Each row is a point on a tangle of strands that fork, close into loops and nearly touch. The rows are in no order.
(in the rows, 128 means zero)
Two points are linked if the straight distance between their rows is under 102. Some points are linked to none.
k577: [169  97 154  77 134 122 104 139 173 140 179 134  56 159 111 120 114 157
 136 122]
k718: [ 80 137 110 151  80 138  90 134 144  91 105 180 152 136 104  91 142 119
 185 168]
k413: [143 108 143  71 108 150  94 134 159 100  73 101 161 105 124 140 161  79
  83 124]
k448: [139  97 104 125 104 109  80 124 151 140 140 173 101 151 140 149 149 113
 102 171]
k391: [ 87 126  76 156 144 158 101 148 184 154 137  79 113 107 119 172 174 155
 112 151]
k160: [173 121 142  69 122 157 107 144 146 102 103 179 109 151  99 133 151 113
 131 117]
k881: [115 200 180 130 135 144  87 115 148  89 134 202 125 167 111  99 105 152
 155 100]
k551: [168 104  97 106 122 116  94 160 142 134  74 147 152  67 147 139 137 106
 113 101]
k619: [127 121 185 144 100 187 149 100 107 142 119  91  94 166 145 172 146  79
 101 151]
k970: [104 196 132 163 139 137 145 107  84 153 101 130 197 132 187 142 160  90
 162 143]
k890: [ 60 115  92 155  76 118 115 156 136 121 125 131 102 115  84 141 118 170
 171 123]
k992: [127 118 111 128 147 127  98 132 193 138 154  65 105 117 119 146 147 157
  98 117]
k522: [151 161  89 163 109 152 138 143  87 174 103 137 153  71 162 144 161 127
 148 139]
k32: [173 147 149 146 150  78 131 126 156 139 116 142 143 128 113 116 133 149
 133 126]
k278: [117 137 144 160 125  72  65  89 209 108 152 159 125 100 123  80 130 167
 146 135]
k642: [ 78 105  96 108  88 115 112 147 133  89 118 102 122 124  69 146 112 129
 151 117]
k247: [164 113 116  87 167 167 140 150  93 121 151 154  97 180 145  89  88 107
  89  96]
k953: [126 169 166 125 115 168 125 133 157 107 102 135 116 119  87 104 132 140
 157  79]
k369: [123 175 129  75 175 102 118 104 166  91 145 137 164 118 110 108 139 153
 121 126]
k908: [ 87 141 156 156 127  74 178 112  85 111 164 129 155 137 140 127 111 145
 175 149]
k934: [134  97  69 115  87 221 132 165  80 189 117 128 112  92 179 125 101 116
 103 168]
k973: [137  80  97  80 112 172 109 148 120  84 104 131 101 162 145 112 100  92
 106 105]
k302: [158 141 163 104 101 188 121 138 174 130  94 116  90 119 117 142 150 116
 137  85]
k313: [179 131  99 111  82 173  81 159 170 191  91 136 102  66 125 131 177 128
 145 115]
k546: [137 102 179 150 148  82 122 105 152 144 127  95 107 144 133 153 122 123
  95 136]
k210: [ 81 109 149 150 111  82 137 132 101  75  87 128 153 153 158 133  90 111
 147 128]
k91: [154 124  60  90 153 146 127 174 124 144 138 143 113 114  87  98 125 132
 103 124]
k148: [136 136 132 154 160 128 130 123 129 184 106 112 134 138 169 148 147  92
  65 131]
k54: [114 163 125 168  77 167 107 138 123 162 152 142  63 156  87 126 131 169
 144 105]
k612: [ 83 220 173 147 146 106 138  82 114 143 154 111 169 176 162  84 124 152
 165 129]
k696: [122 108 101 112 128  75 153  86  61 112 189 189 146 125 140 143 120 140
 150 204]
k220: [156 109 129 174 146 106 129 140 143 169  95 116 169  68 148 146 150 133
 122 112]
k12: [131 125 132 168 158 152 130 125 174 160 144  66  90 127 142 125 127 142
  75  85]
k578: [148 130 118 118 128 152  96 103 116 143 148 179  81 174 148 129 152 100
  77 170]
k836: [175  72  95 103 148 174 135 135 123 188 107 108 144  81 206 102 135 106
  80 136]
k923: [ 93 115 138 143 118 116 152 122 105 115  92 101 120 149 154 152 109  97
 111 106]
k104: [187 152 161 119 120 160  91 125 168 139 108 168  87 132 128 128 148 115
 137  94]
k511: [166 105 132 124  89 141 130 174  85 138 106 154  61 143 139 119  74 111
 148  72]
k775: [158 159 160 124 187 113 123 118 142 105 123 149 121 155 158 112  99 125
 112  66]
k207: [160  91 140  97 140 175 125 126 111 159 152 125  99 178 137 127 140  91
  77 158]
k469: [143 107 151 103 112 129 115 157 203 138 155 115  59 119  75 132 136 173
 134  94]
k730: [ 83 134  86 130 163 130 124 127 124 128 193 108 152 143 153 173 133 135
  94 180]
k343: [143 130  90 114 119  93 121  99 104 123 196 137  98 119  96 118  91 167
 137 151]
k171: [ 92 133  59 154 196 103 128 133 114 127 181 136 169 131 197 162 151 127
  87 165]
k628: [126 118 108 106 153 224 136 120 139 163 129  83 137  96 136 128 165 110
  55 151]
k927: [128 127 136 166 132  55  88 121 151 120 132 154 200 106 148  64 118 168
 162 135]
k233: [146 136 121 102 173  49 130 137 126 103 125 166 224 117 145  82 139 146
 114 123]
k857: [146 145  97  95 125 104 158 154  60 109 131 184 130 145  82 108 117 126
 142 149]
k209: [180 106 143  94 159 106 130 130 158 125 101  86 150  90 115 115 136 118
 115 102]
k935: [ 55 153 117 116 138 124 143  85 115  75 176 124 172 130 130 148 136 134
 158 184]
k896: [ 86 172 129 113 116 129  98 109 158  69 141 170 132 166 104  82 124 156
 136 117]
k495: [108 128 122 138 114 104 135 135 121 120 186 122 101 121  54 118 103 185
 173 141]
k538: [142 140  99  94 157 211 179 138 102 165 133  91 137  99 151 103 123  96
  86 156]
k182: [125 163 109 104 173 101 122 101 134 121 159 140 135 130 114 125 134 137
  87 153]
k648: [118 166 139 161 105 156 185 117  99 137 116 121 144 106 102 129 154 121
 149 141]
k454: [161 131 136 109  83 161 151 155  93 105 102 102 113  93  96 130 103 139
 171  86]
k852: [138 106 128  51 111 162 108 145 121  64 114 155 114 172  95 139 103 102
 127  93]
k226: [117 143 192 143 124  72 144  96 140  81 101 149 199 161 145  74  84 121
 171 122]
k795: [111 138 134 113 107 133 105 123 179 119 142 113  91 114  53 126 149 165
 140 124]
k510: [146 142 127 144 162  30 146 130 120 126 143 160 193 106 124  68 109 163
 139 120]
k582: [167 160  75 155 156 104 111 120 116 174 169 175 103 131 122 124 139 148
 102 144]
k533: [135 117 122 126  92 186 123 148 107 137 153 143  47 169 115 141 103 160
 140  87]
k855: [146  60 102  54 125 125 102 136 167 134 175 110  70 143 115 110 112 151
 106 162]
k109: [ 79 128 109 187 102  99  91 152 121 151 113 182 115 119 138 137 127 134
 156 143]
k42: [126 108 133 148 105 104 148 132 113 134 140 129 109 139 122 169 124 126
 126 183]
k389: [ 82 103 106 126 118 123 147 111 119 100 195  75  97 120  68 160 101 178
 147 156]
k38: [138 116 152 154  78 157 188 140  96 153  97 103 135  78  95 158 148 138
 187 145]
k866: [114 113 126 148 131  76 163 112  67 115 137 172 176 138 146 145 124 139
 167 180]
k932: [171 133  93  86 158  73 133 149  83 124 122 174 160 112 101 106 124 140
 127 150]
k585: [103 154 195 134 107  97 137 109 118  78  80 151 159 168 162 117 114 102
 143 104]
k249: [142 116 155 121 137  94  84 123 156 117 114 120 106 152 149 138 134  98
 100 115]
k646: [123 161  93 194 147 117 105 128 132 177 115 182 131 112 165 147 173 121
 103 142]
k800: [113 138 129 105 117  96  81 121 191 111  98 144  99 131 122 117 137 131
 111 108]
k196: [ 76 179 114 110 120 148 126 137 125  58 124 156 166 155 105  60  88 130
 149  87]
k811: [ 75 138  98 132 164 107 150 106 106 108 202 129 169 113 163 172 140 153
 157 175]
k168: [ 94 164 125 137 138  84  68  76 195 128 142 126  90 123 129 108 133 151
 111 125]
k199: [107  73 123 145  84 143 124 148 160 153  78  86 102 107 136 156 148 107
 142 107]
k617: [167 110 184 122 141 158 128 120 171 115  89  82 123 115 125 140 129 117
 113  79]
k379: [147 132 194 176  90 159 130  88 133 139 145 112  49 171 119 144 137 150
 146 137]
k659: [137 111 112 146 109 120 118 140 120 153 136 139  82 147 113 130 140 121
 125 136]
k887: [117 108 132 104 107 208 143 134 127 138 108  70 139 115 151 159 143  94
  85 135]
k325: [120 155 183 130 125 132 174  99  89 149 131  96 133 181 160 173 139  87
 117 154]
k23: [129 145 183 130 109 129 138 138 156  84 104 128 149 129  89  69 116 144
 191  96]
k86: [108 101 138 176  82  93 115 144 146 139 112 124 104 117  88 117 110 170
 189 102]
k97: [110 164  85 177 188  96 104 118 130 161 159 166 157 136 184 144 141 126
  78 148]
k155: [172 138 113  69 182 101 140 130 112 127 154 152 157 138 137 113 130 111
 102 142]
k200: [ 87 140 118 124 171  61 105 107 128 100 124 166 227 141 168 111 133 134
 136 140]
k892: [ 81 138 195 156 110 130 181 104 104 105 134  72 150 153 145 159 135 106
 131 148]
k206: [142 131  90 104 141  86 143  59  76 117 221 158 118 126 116 135  86 142
 151 175]
k296: [ 88 168  99 102 156  89 118  77 105  69 154 182 227 145 179  80 111 118
 158 154]
k766: [143  91 177 170 103 140 200 130  91 148 107 102 142 109 116 172 153 110
 163 180]
k471: [ 92 173 113 186 133 132 170 106  69 139  91 127 171 133 210 139 120 101
 142 103]
k192: [131 130 185 133 136  92 157 136 148  83 110  80 144 124  86 120 101 148
 161 104]
k623: [144 172 182 134 161 158 112 112 146 108 126 199 109 185 139 118  97 145
 139  58]
k640: [121 117 190 131 108 130 149 109 156  91  90  60 129 111 104 147 135 116
 136  85]
k967: [ 99 170 144 180 156 131 169 134  73 148 121 153 214 127 187 147 191 115
 197 170]
k53: [154 111 164 180 136 129 115 108 161 187 125  94  83 127 162 146 140 112
  74 120]
k221: [172  82 119 140 159 119 134 158 146 162 122  83 144  75 116 132 134 126
  91 120]
k715: [ 98 146 121 144 121 170 139 125 117 110 111 104 139 122 102 141 136 116
 118 156]
k434: [ 57 128 119 113 110 125 130 129 108  68 143 100 122 143 105 138  85 136
 133 107]
k358: [167 170 139  77 155 106 149 129 145  98 154 158 132 141  77 103 118 145
 131 110]
k144: [111  66 148 183 104 135 164 144  91 162 136 100 105 133 130 179 123 102
 158 179]
k988: [122  85 108 154  79 150 147 164 117 150 100  93 117  87 103 165 131 125
 180 136]
k809: [103 149 172 172 113 178 141  99 117 139 167  86  81 171 126 159 134 124
 106 150]
k229: [159 125 107 117 102 119  89 147 152 150  60 148 137  65 111 120 182 136
 157 112]
k943: [148  92 146 103 147 164 151 112 126 133 119  82 132 149 123 126 141  90
  88 139]
k797: [155  96 111 100 147 131 125 157 111 138 120 133 115 145 143 110  97  91
  83 101]
k593: [ 77 158 127 133 115 145 115 111 124 103 125 109 113 147 140 145 113 116
 103 111]
k519: [133  75 120 111  77 182 121 136 181 183 103  75  96 103 132 148 161 123
 115 127]
k874: [163  95  77  61 160 132  99 161 153 142 186 141 109 140  84 106 121 145
 106 137]
k959: [148  89  78 152 149 158 173 181  92 152 152  87 160  60 123 161 141 150
 136 154]
k346: [ 93  84 116 173  80 123 118 137 116 131  80 106  91 121 169 156 105  87
 129  97]
k681: [162  85  61 114 142 196 151 154  87 176 127 117 147  96 162 121 132 118
  98 160]
k827: [125 147 106 171 152 121 138 128  87 158  93 117 147 118 199 148 131  79
 102 133]
k747: [ 91 131 191 161 123  86 190 117  93 133 125  73 138 135 133 138 101 139
 151 118]
k19: [181 115 149  89 164  78 132 129 144 119 121 127 143 119  81 100 134 156
 116 114]
k900: [115 124 163 138 125  56 111 103 145  89 119 163 154 130 130  73 103 135
 155 121]
k364: [175  76 102  97 125 169 109 144 155 141  84 113 160  76 144 142 166  90
  96 137]
k987: [107 181 136 113 163 120 133 113 124  75 117 152 148 151 128 101  90 130
 132  56]
k440: [179  89  79  74 128 118 118 174 118 131  83 127 128 105 154 117  96  98
 103  77]
k778: [160 136 109  84 122 187 131 153  87 125 153 151  85 165 104 112  83 135
 124  83]
k606: [117 154 136 157 104 146 135 137 143 161 138 128  88 113  55 130 167 159
 156 132]

A piece is two or more points that can be reached from each other along the links. Count, over all rows, the pieces, the separate loops (a circle has one, a figure eight two, a Y none), the forks (points with three links) and the tips (points with one).
pieces | 6
loops | 3
forks | 12
tips | 18

A tip is a point with one link. Name the tips that can be reached along the links from each point below, in the order of the rows.
k628 | k934, k836, k86, k296, k519
k546 | k391, k278, k967
k730 | k935, k646
k696 | k389, k379

How many points has the smallest loop of links through each point below? Write none if it is on no loop.
k196 | 6
k97 | none
k923 | 8
k617 | 6
